Each row is a point on a landscape with many valleys, with its height.
From any point a ball takes the steepest step (drop divided by distance) to one of its 6 nearest points. It stops when none of these is lower. Distance is the straight distance between rows; heights are no part of it.
z_322 (h 312): [  8  16 -22   0 -34  -1 -18  17  12]
z_971 (h 411): [-22 -20  10   1  29 -47  38  16  -2]
z_206 (h 357): [ -7   3 -32 -23 -15 -38  -3  -1  -5]
z_798 (h 257): [-32 -36  17  17  19  -2  21  -4   5]
z_397 (h 276): [  1  24   5   2 -28 -12  18  33  -6]
z_908 (h 104): [ -3 -22  10  24   6  29   2  -3  19]
z_292 (h 123): [ 15 -13  -8  21 -13  33 -22  -7  15]
z_378 (h 85): [  8   6   5  26  12  78  25 -21   4]
z_660 (h 349): [19 26 31 19 -8 -9 24 41 -5]
z_938 (h 110): [  3  -3  52  46  29 -16  43  29  10]
z_251 (h 96): [-17 -30  49  29  35  12  31  11   9]
z_633 (h 163): [-26  19 -13  23  21  79  22 -23  27]
z_907 (h 236): [ 32 -14   1  25  -3  45  -9   7   6]
z_636 (h 220): [ 43   2 -19  26   5  78 -18 -22  -3]
z_670 (h 395): [-10 -23 -42 -29  13 -35  -2 -18   8]
z_127 (h 287): [-18 -26  -9   0   7 -23   8  -4  10]
z_165 (h 455): [  9  16 -44 -15  -8  24 -98  -6  10]
z_439 (h 157): [  9   6  -8  20   5  72  -1 -33   5]
z_811 (h 337): [  7  -9   0 -86  -4 -59  30 -18   4]
z_930 (h 319): [42  1  9 37 -1 25 18 38  3]
z_565 (h 414): [-37   6 -21 -15  12  41 -47 -40   9]
z_687 (h 321): [  0  -3 -15 -53  -5 -51  26  -6 -11]
z_146 (h 458): [-23  -1  32  28  42 -46  52  22  -2]
z_825 (h 488): [ -9  12  55  47  42 -51  49  26   9]
z_531 (h 289): [-26 -28  -3   6   5   5  -8 -19  12]
z_758 (h 350): [  6   9 -21 -61 -35 -42  -4 -12 -22]
z_672 (h 358): [ 24  14 -36  -2 -11  40 -72  -4  12]
z_566 (h 126): [ -4   0  -6   6 -16  -8   8  23   9]
z_781 (h 396): [ -7  15  29   7   2 -41  37  32 -15]
z_196 (h 211): [-23 -28  28  25  20  25  21  -7   6]
z_126 (h 442): [  2  38 -53 -26 -33  -8 -73  -2   0]
z_534 (h 359): [ 19   2  51 -27 -12 -56  15  12 -43]
z_740 (h 315): [ 11  11 -31  11 -22  14 -39   2  19]
z_474 (h 421): [ 16  22  62   1 -14 -35  21  22 -36]
z_917 (h 283): [-13   2  -7 -23 -11 -42  24  19 -11]
z_518 (h 329): [ -6 -11  -8 -42  21 -54  45   2  -2]
z_833 (h 338): [  4   4  24 -52  -1 -54  34   1 -31]
z_616 (h 271): [ 34   6 -17  17  -6  64 -45 -16   7]
z_141 (h 300): [-17 -13  -2   4   0  34 -27 -29  13]
z_339 (h 174): [-14  -6  21  25   6  49  21 -15  16]
z_994 (h 678): [-18  -1 -52 -28   9   7 -86 -27   0]
z_393 (h 197): [ 31  10 -24  39  10  89   7 -19 -28]
z_998 (h 87): [-15  -7 -37  -5  -5  -9 -40 -18   4]
z_64 (h 91): [ -6 -14  16  23   5 -13  13  23  10]
z_831 (h 288): [-40  -4  -3   1   7  46  -9 -36  16]
z_872 (h 111): [ -2  26 -39 -19 -45 -12 -33  -3  -7]
z_54 (h 231): [ 20 -16  25  36  19  39  23  11   9]
z_916 (h 392): [ 16  14  41 -22 -28 -35   4  23 -37]
z_448 (h 484): [ 12  35  62  27  10 -36  47  34  -9]
z_910 (h 524): [-12  -8 -58 -42  17 -37 -38 -28   7]
z_835 (h 356): [ 17  -5  14 -53 -36 -48  -8  -5 -46]
z_325 (h 328): [ -2  -4 -22   5 -15  -8 -24   2  14]

Where does a ball stop that starts at each point below?
z_907: z_908
z_616: z_908
z_687: z_64
z_196: z_64
z_672: z_908
z_518: z_64
z_916: z_64
